A landscape with many valleys, sampled at points; each row gives a point and its height.
A ball rolls from a point to whichever of its 2 nearest points has the largest drop for the distance, and stops where none of them is lower. Distance is the straight distance between rows; heights are no part of it.
(2027) height 0.90: [ 88 181 102 107 131 127 105 165 120 125 129 146 173 105 159 124 154 118
 171 143 142  92 143 175 129]
(307) height 2.48: [139 145 114 142 129 152 149 115 131  87 141  87 172 117  87  83 104 133
 117 167 160  87 126  89  95]
(1570) height 3.76: [140 141  85 124 124 186 126 130 131 113 188 157  94 149 109 128 125  84
  83 141 180 148 114  92  92]
(1740) height 2.63: [146  64 163 187 134 118 149 145  89 193  88 117 129 143 122 116 179 215
  95 104 131  77  84 110 190]
(568) height 2.05: [132 125 104  32 172 122 149 130 118 159 107 125  96 104 215  85 148 142
  88 135 126 108  89 100 129]
(840) height 4.02: [115 108 140  64 137 164  87 138 134 186 135 177 109  83 150 106 126  70
  57 111 100 141 115  92 119]
(1455) height 1.62: [127  93 127 183  80  99 135 121  89 129 122 101 158 114  78 139 197 136
 148  93 112 105 133 154 146]
(387) height 2.24: [138 135 125 117  92  85 101 125 111  98  98 101 145 129  85 126 126 100
 154 100  97 163 161 148 138]
(67) height 1.78: [131 122 128 203  81 119 158 120 131 108 148 123 138 133  97 159 146 130
 144 103 126 118 132 150 124]
(453) height 1.33: [166 118 174 114 144 112 126 130 152  97 127 111 161 142 114  66 156 166
  97 149 155  90 126 115 199]
(763) height 3.14: [155 109 142 143 151 121 160 122  92 150  96 131  77 115 204 176 134 180
 138  93  96 116 106 132 144]
(2008) height 4.68: [141 115 123 168 112 179 152 125 142  80 181 123  96 132  88 111 104 124
 127 110 133 111 130 107 115]
(366) height 4.01: [137 136 142 158 115 131 141 145 105 133 137 129  97 119 152 181 146 148
 167 100 116 112 153 149 137]
(954) height 2.28: [144 115 139 165  88 123 156 110 142 112 131 129  80 147 123 162 130 128
 140 102  92 148 116 115 135]
(292) height 3.34: [148 168 166 123 161 124 102 143 109 161 110 124 116 117 201 145 158 174
 153 120 150  98 150 167 169]
(1535) height 1.01: [120 122 113 155 177 128 110  75 132 131 177 136 184 156  97 117 139 130
 157 191 193  84 115 188  78]
(95) height 2.69: [131 137 110 130 159 154 149  71 136 113 153 100 177 155 121  90 128 141
 123 200 227  90  96  97  91]
(423) height 3.46: [125 128 129 158  90 107 157  81 174 112 122  81 150 144  91 145 103 152
 129 173 140 112 124 116 109]
(1041) height 4.36: [ 87 151  99  77  94 120 111 183 172 157 112 141 146 103 151 125 104  75
  86 149 173 171 107  93 102]
(1094) height 1.35: [127 116 115  54 188 117 120 117 106 128 102 118  91 101 200  88 127 178
 110 129 103 102 104  92 143]
(120) height 2.06: [103 127  97 101 129 104 128 111 156  98 143 122 146 156 111 135 111  94
 136 169 180 170 162 141  92]
(1163) height 3.79: [122 110 138  82 145 179  71 121 109 163 129 156 103  79 169  97 105  92
  94 103  70 145 118  99 140]
(1128) height 0.69: [119 104 117  97 137 146 172 114 177 135 168  88 132 134  93  88  98 108
  91 174 173 111  79  51 114]
(456) height 1.14: [133 118 138 150  89 137 142 109 139  98 126 101 139 103  63  95  96 116
 109 119 102 105 117 107 135]
(1758) height 1.34: [164 167 137 125 164  57  91 113 162 148 143 139 160 153 101 151 149 126
 158 171 137  98 158 213 138]
(80) height 3.32: [188 149 161 104 165 131 111 159 107 117 133 129 131 126 163 105 194 154
 111 125 168  97 150 145 162]
(1594) height 2.87: [100 147 127 104  96 152 130 146 147 130 120 140 106 107 179 130  68 105
 139 126 105 158 128 113 141]
(1099) height 2.02: [142  56 147 155 141  97 137 117  75 136 104 106 102 144 132 117 176 198
 109 108  92  85  77  98 167]
(1561) height 2.60: [141 141 124 120 155 163 154 101 125 106 125  91 181 125 117  92  96 148
 116 191 206  88 118  79  84]
(2123) height 2.59: [ 82 174  72 114 157 150 126 144 119 106 161 170 168 143 122 154 115 126
 174 167 161 134 145 163  81]
(2334) height 3.68: [142 172 108 101 132 126 111 159 119  93 149 152 142 122 120 123 158 106
 133 120 146 114 176 145 120]
(917) height 1.80: [121 103 126 193  92 102 122 135  85 123 127 117 155 139  75 145 174  99
 164  81  99 145 141 177 131]
(2188) height 4.24: [108 117 113 195  92  99 157  97 139 110 123 112 163 162  85 154 127 106
 151 139 107 158 135 175 100]
(266) height 3.75: [ 92 192 111 102  89 150 129 153 153 127 117 146 123 118 169 136  99 116
 146 146 134 152 149 124 126]
(1705) height 1.58: [162 129 165 135 116  79 135 102 159 127  70  85 190 122  92  94 137 177
  92 161 126  70 129 112 157]
(2174) height 0.82: [139 122 132 174 119  73 110 117 129 126 137 133 163 143  84 157 157 124
 165 129 115  94 155 202 124]
(909) height 2.58: [139 166 152 150 163 117 124 164 140 183 138 164 140 151 152 191 139 155
 162 135 163  86 163 191 140]
(1380) height 1.57: [150 140 154 184 120  93 129 110 138 136  93  99 187 114  67 115 163 162
 121 142 132  60 132 156 137]
(2311) height 3.94: [137 132 136 107 161 171 155 127 112 138 150 160  54  91 181 110 119 127
 119  92 100 116 106 106 123]
(467) height 2.75: [ 76 170  86 125 156 151 122 157 110 106 137 174 163 130  96 170  93 114
 189 148 127 156 134 177  84]
(689) height 4.79: [150 133 121 128 123 176 115 136 141 117 174 176  78 124 121 118 104  85
  93 122 119 150 123 104 125]
(1074) height 4.23: [144 111 146 139 141 168 148 134  98 132 138 135  60 113 178 130 113 132
 134  72  95 133 119 125 125]
(994) height 2.95: [154 119 165 176 114 135 149 157  98 106 124 102 178 109  77  92 150 174
 124 100 141  48 133 127 156]
(1308) height 4.08: [148 147 101 103 133 132 123 137 141  76 167 118 165 142  88  74 176 105
  89 142 181 107 144 139 109]
(1368) height 2.09: [119 163 135  69 106  76 118 130 159 117  96 115 144 123 154 151 129 122
 145 157 137 147 166 123 151]
(1801) height 2.92: [184 114 137  74 207 140 168 130 136 123 134 160  86 132 215  97 163 176
  90 129 134 101  99 122 153]
(44) height 2.17: [161 141 167 189 153 111 159 150 106 204  32 122 155 124  85 118 172 174
 101 133 145  99 106 122 188]
(2316) height 2.84: [ 85 195  86 140 124 177 133 172 129 111 149 170 144 136 146 157 113 123
 166 150 150 139 139 151  98]
(1481) height 1.61: [139  76 151 111 174 139 132 122  82 130 145 123  53 118 144 102 138 146
 123  77  78 111 104 103 133]
(1024) height 4.05: [175  64 139 125 211 120 124 136  83 135 103 104  86 135 181 137 146 213
 110  88 119  96 117 118 144]
(1433) height 2.08: [124 140 137  84  91 114 126 130 162 149 111 121 103 119 163 152  81  97
 140 118  97 176 137  93 139]
(1944) height 0.76: [127  90 139 201 100 117 159 133 107 195 103 119 165 114  97 141 207 166
 124 120 135  96 122 153 155]
(1144) height 4.67: [118 152 110 144 104  69 134 119 120 127  92 142 177 150 107 188 146 107
 182 133  85 160 152 195 105]
(1637) height 5.09: [176 137 175 131 179 136 147 137 137 140 127 145  97 134 185 135 152 175
 118 133 162 106 144 146 169]
(1457) height 4.58: [135 151 118 131 114 150 143 131 144  90 153 139 100 141 132 156 109 117
 143 129 137 154 157 114 111]
(1625) height 3.49: [163 157 139  92 137 125 108 162 107  97 135 133 139 118 151 121 180 137
 138 113 151 102 165 154 147]
(2139) height 2.70: [104  94 165  55 136 114 115 132 164 180 140 142  94  89 143 129  96  77
  90 118  84 168 128  78 138]
(612) height 6.14: [ 70 172 110 103 100 121  81 156  94 121 108 115 158  99 169 102 145 129
 174 117 124 125 131 150 163]
(2300) height 1.11: [139 112 125 201 104 112 162 139 107 171  74 107 190  90  79 146 179 146
 124 122 124  82 127 148 139]
(447) height 5.55: [ 63 142  82 102 142 153  95 118 119 132 122 170 159 161  99 136  79  99
 136 167 181 206 140 149  71]
(662) height 2.03: [123 131 118 168 120 108 125 159 101 128 132 154 157 133 114 195 149 116
 183 100 115 123 163 183 108]
(408) height 4.62: [149 101 150 172 108 170 168 137 135 110 182 143  73 143 113 140 113 126
 127  92 116 114 113 121 129]
(1817) height 5.66: [ 59 143  90 101 128 135 118 119 156 138 113 152 154 156 117 167  70 105
 145 173 175 211 136 122  81]
(2260) height 3.69: [119 133 131 124 105 157 121 131 158 146 135 155 118 141 136 175  62  96
 137 135 109 196 136 105 118]
(1077) height 4.93: [167 137 152 115 144 143 164 145 141 119 145 144  79 124 195 136 139 158
 125 125 139 109 138 124 134]
(2142) height 2.81: [133 109 122 166  94 112 126 127  77 145  94 102 112 131 128 163 182 108
 170  91  68 198 120 129 144]
(1198) height 3.23: [133  88 141  71 164  91 132  97 106 139 102 104  72 141 181 141 139 165
 120 130  66 123 116  89 148]
(243) height 2.67: [160 173 175 141 188 120 121 143 162 168 150 154 128 157 139 159 155 148
 147 134 179 104 166 187 160]
(2280) height 2.01: [120 108 115 218  80 135 174 129 115 131 142 104 165 119  81 149 144 140
 145  97 126  81 134 155 106]
(1254) height 1.30: [127 103 156 118 126 145 140 114 146 130 157 120  94 118  77  67 121 118
  95 114  87 102 106  85 152]
(2294) height 5.17: [ 72 175  84  94  74 126 139 163 174 146 129 133 128 125 191 100 136 111
 101 136 176 139  93 123 129]
(1773) height 3.43: [127 105 131 105  93 115 173 104 201 128 163  97  97 144 111 147  91 125
 124 163 126 156 126  87 121]
(1644) height 3.97: [118 103 139 107 129 158 141 116 181 149 186 153  77 139 121 136  79  86
 101 133 103 163 128  82 121]
(100) height 3.89: [107 119  95 145 124 161 105  90 126  90 163 152 125 155  87 122  88  98
 130 157 175 179 143 119  80]
(373) height 2.94: [159 148 148 161 122  92 145 110 166 124 132 112 130 155 123 154 157 162
 131 148 135 107 154 166 154]
(189) height 4.32: [113 169 129 149 118 148 149 149 127 107 132 143 107 125 156 161 119 131
 167 118 126 134 153 139 115]
(1949) height 4.13: [136 141  76 106 125 131 116 114 139  94 156  99 164 159  92  74 158  90
  97 167 211 117 132 120  85]
(886) height 1.43: [168 126 170 101 131 107 135 117 161 112  96  97 189 124 105  53 141 158
  97 166 146  71 123 108 175]
(1654) height 2.29: [ 81 164 118 154 107 161 111 175  99 122 133 146 137 108 167 119 122 124
 168  99 125 140 132 167 139]
(222) height 1.84: [145  53 153 137 165 116 133 119  72 125 121 116  76 134 146 120 163 181
 125  79  89  87  93 108 153]
(546) height 1.92: [157 153 147 203 144 105 160 121 127 193  40 116 177 111  78 123 166 156
 105 163 137  85 129 155 165]
(1241) height 1.99: [128 124 130 151  97  89 107 123  77  99 116 110 146 123  74 139 149  89
 174  82  95 151 158 173 128]
(1751) height 2.62: [143  99 151 110  92 122  80 110 121 129 116 120 114 128 106 124 106  77
 129  92  75 183 146 109 148]
(1061) height 3.60: [146  96 134  49 181 125 123 132  81 113 134 136  74 109 152  59 157 141
  89 108 105 106 115  97 148]
(1579) height 2.64: [144 103 143 150 102 113 108 120  80 135 102  95  90 131 124 153 139 106
 142  80  66 186 111 109 150]
(215) height 5.44: [ 94 157  79 110 121 160  82 143 122 107 130 173 155 144  95 136  94  80
 116 148 171 191 145 131  77]
(831) height 2.68: [109 185 122  82 107  95 102 129 135 123  97 119 165 106 168 142 137 143
 167 153 129 118 162 149 149]
(73) height 2.85: [156 144 148 178 139 115 144 103 177 118 154 107 152 147 109 133 146 170
 134 155 169  84 142 147 138]
(2176) height 3.81: [157 130 122  52 156 146 119 146  93 125 136 151  85 106 153  77 163  97
  70  97 114 119 118  97 130]
(1337) height 6.30: [ 85 154 124 108 125 116  63 150  74 126  88  79 150  98 169 126 163 157
 167 128 113 106 138 150 146]
(1444) height 3.58: [129 134 113 107 150 163 134 157  87 124 125 144  72  77 196 107 131 136
 121  94 132 113 107 120 125]
(1059) height 1.46: [123 141 150  71  90  86 129 126 134 137 105 112 107 106 160 151 117 118
 139 130 115 147 150 100 145]
(593) height 3.22: [191 109 173  91 179 138 126 143 117 102 137 141 119 141 163  94 185 174
  97 120 169 102 131 138 179]
(1451) height 3.54: [143 168  91 107 124 172 138 161 132 115 158 160 104 136 151 135 134  95
 103 134 165 123 123  97 102]
(1692) height 4.09: [151 146 148 117 185 132 141 118 139 160 105 124  92  99 239 118 125 201
 129 124 135  99 105 133 152]
(2267) height 3.01: [ 96 153 107 152 143 127 123 130 119 104 135 156 150 163  95 173  98 103
 179 124 113 176 156 189  80]
(1033) height 0.52: [106 106 126 117 124 123 176 102 186 126 147  93 135 121  99 106  65 129
 116 193 165 109  94  57 109]
(857) height 2.77: [163  94 173 176 127 125 154 138 113 151  99 117 140 136 119 120 162 202
 105 104 131  63 102 117 183]
(1270) height 3.84: [154 135 118 111 116 143 117 152 126  76 162 136 119 125  97  95 154  99
 117 116 142 124 164 127 135]
(1559) height 3.64: [134 119 138 126 124 112 106 142  64 131  99  94 106 111 160 163 158 143
 147  90  95 122 146 123 143]
(136) height 3.65: [131 134 127  87 109 106 163 120 187 129 141 127  95 139 151 161  87 117
 133 161 135 149 146  90 118]
(930) height 0.98: [125 118 132 188 161 110 108  90 148 146 172 127 181 153  81 145 137 138
 162 169 161  62 123 204  90]
(572) height 2.78: [ 92 147 116 134 105 166  92 167  83 117 118 121 119  84 193 101 124 132
 156  76 134 121 114 146 141]
(2277) height 2.79: [141 140 123 162 123 142 151  93 169 106 172 102 146 153 105 124 130 166
 132 161 174  98 125 119 116]
(1976) height 5.33: [ 83 179 103 123 105 119 124 137 137 135  87 146 189 152 123 165  81 119
 187 139  83 184 140 173 116]
(791) height 3.61: [148 147 135 163 107 128 175  93 171 122 105  97 154 132  95 135 109 171
 111 171 124  85 106  91 119]
(1734) height 3.99: [151 132 123  75 113 128  95 152 127 100 135 128 111 110 100  89 131  85
 112 118 128 143 156 113 150]
(2171) height 2.46: [139  93 142 172  96 127 139 115 101 135 118  99  90 130  93 124 155 117
 131  86  64 151  94 112 149]
(1568) height 5.31: [103 140 104 120  94 190  88 153 152 157 124 187 155 114 154 132  82  89
  88 156 134 174  95 109 118]
(1397) height 3.19: [112 187  83 131 125 185 146 165 130 110 151 158 114 133 151 133 118 117
 137 138 171 146 132 129  95]
(109) height 2.66: [134 127 142  85 108  93 149 101 153 167 101 113  82 120 166 173 103 120
 144 124  61 167 112  96 146]
(1684) height 2.41: [147 102 160 204 148 122 157 155 104 216  60 127 132 137 122 125 176 192
  99 130 144  92  87 114 200]
(113) height 3.20: [131 121 156 120 108 156  85 131 120 157 116 141 112 107 163 138  69  88
 133  97  69 179 115 108 135]
(1517) height 3.56: [145 140 169 153 189 120 110 138 112 192 101 127  95 133 189 151 146 190
 141  94 180  92 140 167 169]
(618) height 2.32: [107 151 100 114 142  88 127 107 146  95 147 140 155 157 104 151 112 110
 152 173 150 137 174 164  83]
(538) height 3.06: [178  99 145  95 186 148 179 126 140 106 173 155  84 148 171  87 168 156
  79 130 126 102  90 111 136]
(2006) height 2.51: [143 103 156 155 115 114 173  98 125 134 131 120  60 133 145 152 153 155
 129  91  68 130  96 112 147]
(260) height 4.92: [125 143 134 111  93  96  86 122 124 133  71 121 164 130 119 137  88  75
 149 110  79 206 154 137 142]
(2211) height 0.99: [113  79 120 109 118 116 118 117 179 132 152 106 126 115  79  90  96  79
  80 170 178 150 104  83  87]
(1030) height 4.94: [102 122 113  92 106 144  82 183 177 177 116 168 148  94 146 151 100  70
  54 143 151 159  92  82 108]
(605) height 2.33: [131 135 127 179 125 151 159 121 117  95 116  95 163 106  75  98 103 145
 119 142 135  75 125 108  96]
(241) height 3.88: [171  79 161 143 178 103 123 128  95 152 102 116  81 151 173 144 167 202
 118 100 125 105 111 134 174]
(133) height 4.10: [ 85 117 110 176 111 115 128  81 119  97 134 113 162 171  67 137  91 102
 151 132 125 155 133 172  77]
(796) height 3.08: [122 109 139  79 115 123 117 150 183 171 133 150 115  93 140 143  80  80
  94 144 116 175 132  85 126]
(1404) height 5.22: [ 97 113 111  90  99 168  73 152 164 181 129 181 158  96 167 124  93  79
  73 130 118 160  97 100 124]
(606) height 1.29: [ 52 186 113 117 120 137 112 164 137 124 143 155 156 117 167 117 149 141
 181 123 126 105 123 190 139]
(652) height 4.55: [133  96 157 179 123 166 158 110 123 134 160 126  73 126 100 118 118 127
 117  71  82 121  95 114 143]
(2029) height 0.54: [129 100 147 197 113  95 136 129 123 190 124 123 164 123  72 145 192 160
 134 105 152  76 146 176 162]
(2313) height 0.75: [107  94 122 131  98 119 139  92 185 125 156 103 128 135  88 104  69  98
 109 168 153 139 118  73 112]
(1779) height 2.65: [179 130 123  49 172 146 170 142 135 141 126 141  92 129 216  97 150 149
  76 123 137 101  97 112 129]
(1997) height 2.20: [141 118 128 200 112 162 162 139 116 110 134 103 151 111  77 121 120 156
 127 102 134  71 123 127 113]
(632) height 3.02: [149  66 120 166 107 111 140 130  66 150 106  95  87 129 145 178 185 139
 147  94  85 162 117 122 146]
(1735) height 4.85: [ 52 168  75 101  78 123 123 162 172 134 128 140 155 131 175 111 109 125
 138 150 160 155 103 155 138]
(2245) height 4.75: [155 137 138 122 122 138 162 128 148 105 158 136  79 138 150 143 122 140
 128 136 122 128 130 115 131]
(1716) height 1.71: [167 158 160 169 127  78 130 112 139 157  51  94 189 122  77 111 160 165
  99 155 137  74 119 135 169]
(839) height 2.04: [134 110 131 197  78 127 159 129 121 118 131 119 118 140  97 161 129 100
 141  81  91 159 123 139 129]
(2077) height 3.07: [119 193 151 111 132 106 106 135 134 150  97 130 142 106 184 133 155 158
 158 151 142 100 151 167 162]
(882) height 1.82: [ 57 178 112 142 117 154 121 167 120 118 117 154 163 110 140 138 110 134
 196 109 110 134 131 171 132]
(2240) height 0.84: [150 113 114  92 127 133 169 127 174 104 157 102 142 135 103  79 121 133
  90 176 183 103 101  75 124]
(677) height 3.73: [162 120 173 151 184 101 122 131 100 179  91 120  91 149 170 163 168 200
 119 102 150 116 134 162 179]
(1415) height 3.98: [ 73 116 108 173 122 152 114  68 116  89 152 130 145 158  80 119  76 105
 144 149 159 158 129 146  64]
(1422) height 5.56: [101 169 113 148 102 118 122 146 111 146  82 140 173 136 136 168 109 114
 185  98  76 189 124 164 126]
(1838) height 0.68: [135  91 135 179 127  75 114 126 120 170 137 133 182 128  71 150 177 129
 154 116 132  75 136 211 141]
(1643) height 1.23: [132 109 144 119 109 155 140 116 141 121 124 102 125  96  66  79  93 121
 107 115  79  93  97  74 153]
(1055) height 2.31: [130  76 147 161 113 111 152 110  90 133 108  97  92 117 105 108 166 145
 117 107  52 115  62  91 163]
(910) height 1.69: [100 119 105 111 112 111 103 116 152 112 122 132 145 148  91 131  71  79
 123 147 146 198 168 134  95]
(1461) height 3.40: [143  81 149  72 217  84 123  95 109 118 114 118  76 147 180 110 148 184
 106 123  86 103 113  93 151]
(569) height 4.06: [115 133 102 196  87 114 178  78 140 131  81  78 176 125 101 149 121 141
 119 171 122 111 110 141  82]
(2073) height 3.50: [136  76 148  58 192 100 133 108 102 111 142 116  87 146 151  71 153 165
  97 123  83  98 110  84 162]
(1736) height 3.96: [170 144 125  91 130 128 122 152 131  77 164 129 141 129 119  82 185 114
  93 134 169 121 148 120 145]
(515) height 3.80: [143 153 115 198 109 132 181  87 133 130  80  84 169 125  89 158 113 155
 117 168 122  81 121 109  90]
(520) height 3.45: [109 164 120 139 109 161 113 131 140 108 122 155 129 160 118 172  65 101
 152 127 108 187 145 122 114]
(1396) height 4.04: [150 146 105  76 119 174  89 169  91 122 129 147 100 102 135  90 158  82
  79  97 139 136 119 107 131]
(482) height 1.42: [100 160 110 126 125 116  91 166  96 110 119 158 173 113 108 149 109 102
 190  98  88 147 162 169 107]
(253) height 4.18: [120  93 162 112 170 148 173  95 136 135 166 158  70 135 118  76 136 145
  91  92  65 117  98  90 136]
(1023) height 2.47: [142 107 141 124  85  82 103 102 118 111  98  91 136 129  82 115 112  80
 131 100  93 184 141 120 156]
(1152) height 1.04: [ 99 120  96 133 155 104 121  71 135  99 181 132 157 167  97 117 130 119
 156 202 184 111 131 175  69]
(1542) height 5.80: [ 94 137  95 106 121 151 109 131 155 138 130 161 132 145 118 156  71  99
 107 170 198 200 128  86  74]
(1408) height 3.24: [ 96 145 110 145 141 163 112 112 132 106 126 157 151 157  91 165  74 110
 162 135 140 208 154 148  87]
(1593) height 4.33: [157  73 115 135 203 122 103 154  78 160  80  93  94 116 193 154 127 223
 118  98 125  93 123 125 132]
(2028) height 0.93: [135 127 132 174 149 105 122 115 145 125 164 128 166 149  83 155 154 142
 154 139 147  76 155 196 115]
(866) height 3.62: [146 136 137 130 154 128 150 123 107 140 115 122  78  98 224 137 120 187
 151 105 113 103 105 133 142]
(1330) height 4.95: [ 99 171 117 110 108  79 122 129 139 112  93 140 177 127 119 172 116 115
 179 137  97 150 163 165 116]
(170) height 2.71: [123 136 122 164 146 144 142  71 146 116 157 104 181 146 116 113 125 150
 129 194 201  85 121 135 103]
(296) height 5.57: [ 98 179  98  72  90 126 113 161 144 129 110 124 129 101 189  89 127 117
 121 144 160 114 112 124 136]
(1245) height 2.00: [134 107 122 197  91 121 129 132 105 113 125 137 151 151  84 161 128  89
 168  75  95 184 137 164 113]
(655) height 5.01: [124 150 117 118 114 197 110 155 139 142 147 181 108 108 156 128  87  88
 107 127 120 164 113 108 108]
(2046) height 1.10: [102 123  99 102 152 111 120  65 135  97 165 117 173 165 105 100 144 116
 130 199 222 118 136 155  77]
(1789) height 4.00: [130 112 131 133 157 115  85 151  62 144  73  78 104 121 184 170 165 182
 138 108 113 113 139 142 146]
(1414) height 2.30: [ 96 147 115 160 129 115 136 157 118 147 134 168 163 131 144 214 130 144
 199 111 106 104 139 191 114]
(1843) height 3.63: [132 115 141 165 128 128 151 147  76 149 108 131  91 110 189 191 143 180
 162  72 114 111 128 151 137]
(985) height 3.53: [118 117 147 117 116 190  68 139  98 162 112 148 117  85 172 104  80 100
 123  92  81 156 107 116 138]
(1350) height 1.28: [111 153  92 132 147 132  97 149 105  80 155 155 163 134  73 129 122  83
 154 123 137 137 173 167  82]
(860) height 4.41: [ 76 182  82  92  91 143 131 154 168 129 119 146 144 128 163 140  97 113
 135 170 169 158 125 115 108]
(797) height 1.41: [123  86 105 117 104 137  78 124 154 119 129 143 161 131  91 130  66  75
 100 156 160 204 144 119  89]
(1848) height 2.82: [143  97 166  98 104 118  82 110 146 154 120 143 127 113 132 139  83  81
 117 116  66 188 145  96 140]
(1117) height 3.83: [130 129  85 132 117 162 116 107 131 101 178 149 117 151  84 115 106  91
 105 153 196 170 114  95  93]
(884) height 1.45: [128 118 137 190 103  87 144 114 111 127 104  94 183 108  70 120 167 137
 133 114 116  79 124 157 132]
(687) height 3.29: [136  87 127 162 102 106 128 147  62 150  98  96 107 122 160 187 188 152
 143  74 103 136 149 143 144]
(1184) height 2.50: [125 157 119 157 160 118 118 157 134 146 153 182 163 139 150 215 137 151
 188 136 133  91 164 187 119]
(1255) height 1.00: [103 170 112 130 133 148  90 153 110 104 123 161 166 120  96 138 108  84
 159 119 117 163 167 164 109]
(650) height 1.18: [161 123 163 136 125 131 154 130 150  88 140 109 134 123 104  73 150 166
 114 135 141  75 111 100 157]
(1339) height 1.44: [147 101 144  98 163 159 126 119  98 117 157 153  51 108 123  77 145 114
  97  86  92 127 117  95 136]
(4) height 1.03: [157 122 131 129 118 144 163 120 161  94 164 114 119 132 110  79 123 139
 108 148 138  99 104  89 130]
(879) height 2.49: [ 96 154  83 115 169 113 123 108 120 100 156 160 153 160 104 169 107 125
 175 182 155 136 145 174  63]
(1507) height 3.82: [169 138 162 129 205 142 133 135 125 165  89 138  91 122 217 131 137 201
 126 114 171 106 118 159 163]
(2024) height 5.27: [119 160  97 114 109 174  90 151 131 110 145 172 128 130 129 133  84  93
 116 142 145 180 137 112 103]
(1820) height 3.90: [117 140  96  91 116 123 156 133 168 125 147 137 101 143 141 159  95 104
 120 182 185 168 143  88 109]
(261) height 2.18: [146  94 153 165 112 101 147 127  93 144  86  93 126 116 103 112 181 175
 114 122  78  79  78  89 173]
(1362) height 4.28: [127 152 107  82 105 137  87 162 129 119 112 146 144 108 124 100 107  73
 122 119 137 169 161 125 131]
(359) height 5.12: [134 151 142 134  90 112  95 124 101 156  70 110 142 136 144 160 104  87
 165  97  69 205 135 115 139]
(986) height 1.39: [147 114 143 104 122 153 134 131 135 103 175 138  74 118 111  83 136 114
 103 108  93 120 117  93 139]
(513) height 3.16: [192 101 158 101 166 139 154 143 145  98 151 154 117 161 160  67 175 158
  78 122 150  94 103 121 170]
(1955) height 4.20: [111 142  75 113 138 131 107 117 117  83 164 134 146 151  89 103 146  88
 119 153 187 139 152 145  75]
(2295) height 5.32: [105 166 132 147  94 116 106 144  83 144  71 107 153 129 163 163 118 114
 181  95  72 190 121 140 144]
(312) height 3.15: [111 148 106 126 129 162 105 170  81 115 122 128 102  80 191  74 154 136
 127  84 153 108  98 140 131]
(701) height 2.38: [105 100 155  46 166 114 122 109 134 165 130 128  85 104 149 110 103 100
  92 117  87 143 135  74 147]
(1482) height 3.04: [163 140 170 116 114  81 141  99 179 125 125 110 135 155 127 137 160 161
 115 147 155 110 147 131 169]
(1652) height 1.19: [124  73 113 117 112 129  92 118 168 132 156 134 128 131  83 112  80  64
  78 165 174 188 121  94  89]
(1469) height 1.77: [100 140 118 152 116 140 114 171  81 135 133 154 167 117 110 169 131 112
 194  75 103 132 159 171 119]
(893) height 3.28: [133 123 144 123  96  95 169  95 201 119 151  84 122 151 117 132 118 155
 112 165 138 118 123  97 131]
(140) height 1.95: [101 106 127  40 188 112 120 105 103 165 114 115  83  97 181  95 121 136
  96 115  82 126 120  83 136]
(1346) height 2.76: [154  83 148 132 151  98 162 100 104 135 101 118  57 139 180 160 155 193
 125  96  78 128  90 114 143]
(1109) height 2.98: [141 112 148  75 118  84 140  92 110 151  97  85  80 119 169 159 136 142
 125 128  65 152 114  95 150]
(1018) height 4.07: [107  98 155  91 152 148 159 108 183 161 181 148  78 136 113  96 117  84
  72 133  88 131 131  77 129]
(554) height 4.12: [117 103 161  95 156 143 180  95 168 148 176 133  64 138 129 114 114 125
  95 118  82 126 113  82 138]
(541) height 4.72: [150 114 124 163 115 195 122 138 135  92 200 147 100 120  94 106 112  93
 101 121 130 147 128 110 116]
(786) height 2.86: [145  91 173 162 116 116 132 142 101 116 120 103 136 118  99 107 176 172
 123  93 128  58 112 124 166]
(1268) height 4.45: [125 120 112 178  87  71 147 109 131 126  98 118 158 146 100 169 172 106
 167 125  94 182 134 181 117]
(1890) height 4.44: [150  74 114 150 188 101  95 155  66 164  68  68  92 140 189 179 154 199
 110 109 112 101 135 137 142]
(1832) height 4.26: [ 85 141  70  92 152 134  92 113 106  92 154 160 153 164  86 120 126  83
 136 166 180 155 144 164  59]
(220) height 1.31: [129 113 132 161  96 146 109 104 140  85 140 107 134 130  65  94  98  92
 126 127 125 142 143 126 115]
(611) height 3.17: [152 115 158 117 105  88 162 102 186 116 118  89 142 144 116 109 132 175
 110 165 130 109 118 101 164]
(419) height 1.40: [100 125 108 168 127 154 105 127 105  77 165 148 139 138  64 116 106  84
 150 118 137 137 158 172  91]
(1407) height 1.25: [147 157 125 109 169  80  98 104 175 131 157 141 166 154 100 138 134 118
 149 196 166 103 162 193 104]
(1120) height 3.66: [113 140 114  68 108 130 121 159 171 142 124 138 128 115 153 132  79  80
 106 150 147 169 131  89 120]
(947) height 3.21: [176 134 120 104 165 177 178 155 135 107 174 157  74 143 178 107 153 131
  90 116 140 114 102 110 117]
(1919) height 3.87: [126  95 136 117 113 141 120 106 176 146 155 154 102 144 105 158  56  81
 112 136 109 193 131  87 115]
(1569) height 1.47: [112 123 113 181 113 146 122 112 113  82 144 102 153 118  62  89  86 104
 139 123 131 117 143 151  92]
(1774) height 1.32: [125 108 141 105 126 151 166 114 162 131 133 107 136 103  61  69  78 110
  84 147  98  89 103  60 124]
(247) height 4.65: [106 151 129  91 102 122  79 149 114 120  89 130 164 107 122 116  93  80
 150 115 102 187 163 119 134]
(454) height 4.46: [139  78 151 160 124 160 142 131  95 125 155 141  60 116 137 138 124 131
 141  51  81 128 116 115 140]
(1453) height 5.88: [ 83 176 112  86  94 137  91 161 117 126 116 116 130 105 191  83 128 112
 135 117 121 125 113 136 150]
(29) height 1.17: [137 147 104 108 163  92 115  96 161 108 159 123 176 160 104 112 153 119
 121 192 193 103 162 165 101]

Where does a ball stop that starts at each point below?
(554) | (1033)
(541) | (2027)
(1976) | (1033)
(73) | (67)
(1396) | (1059)
(612) | (1059)
(1407) | (2029)
(1451) | (1033)
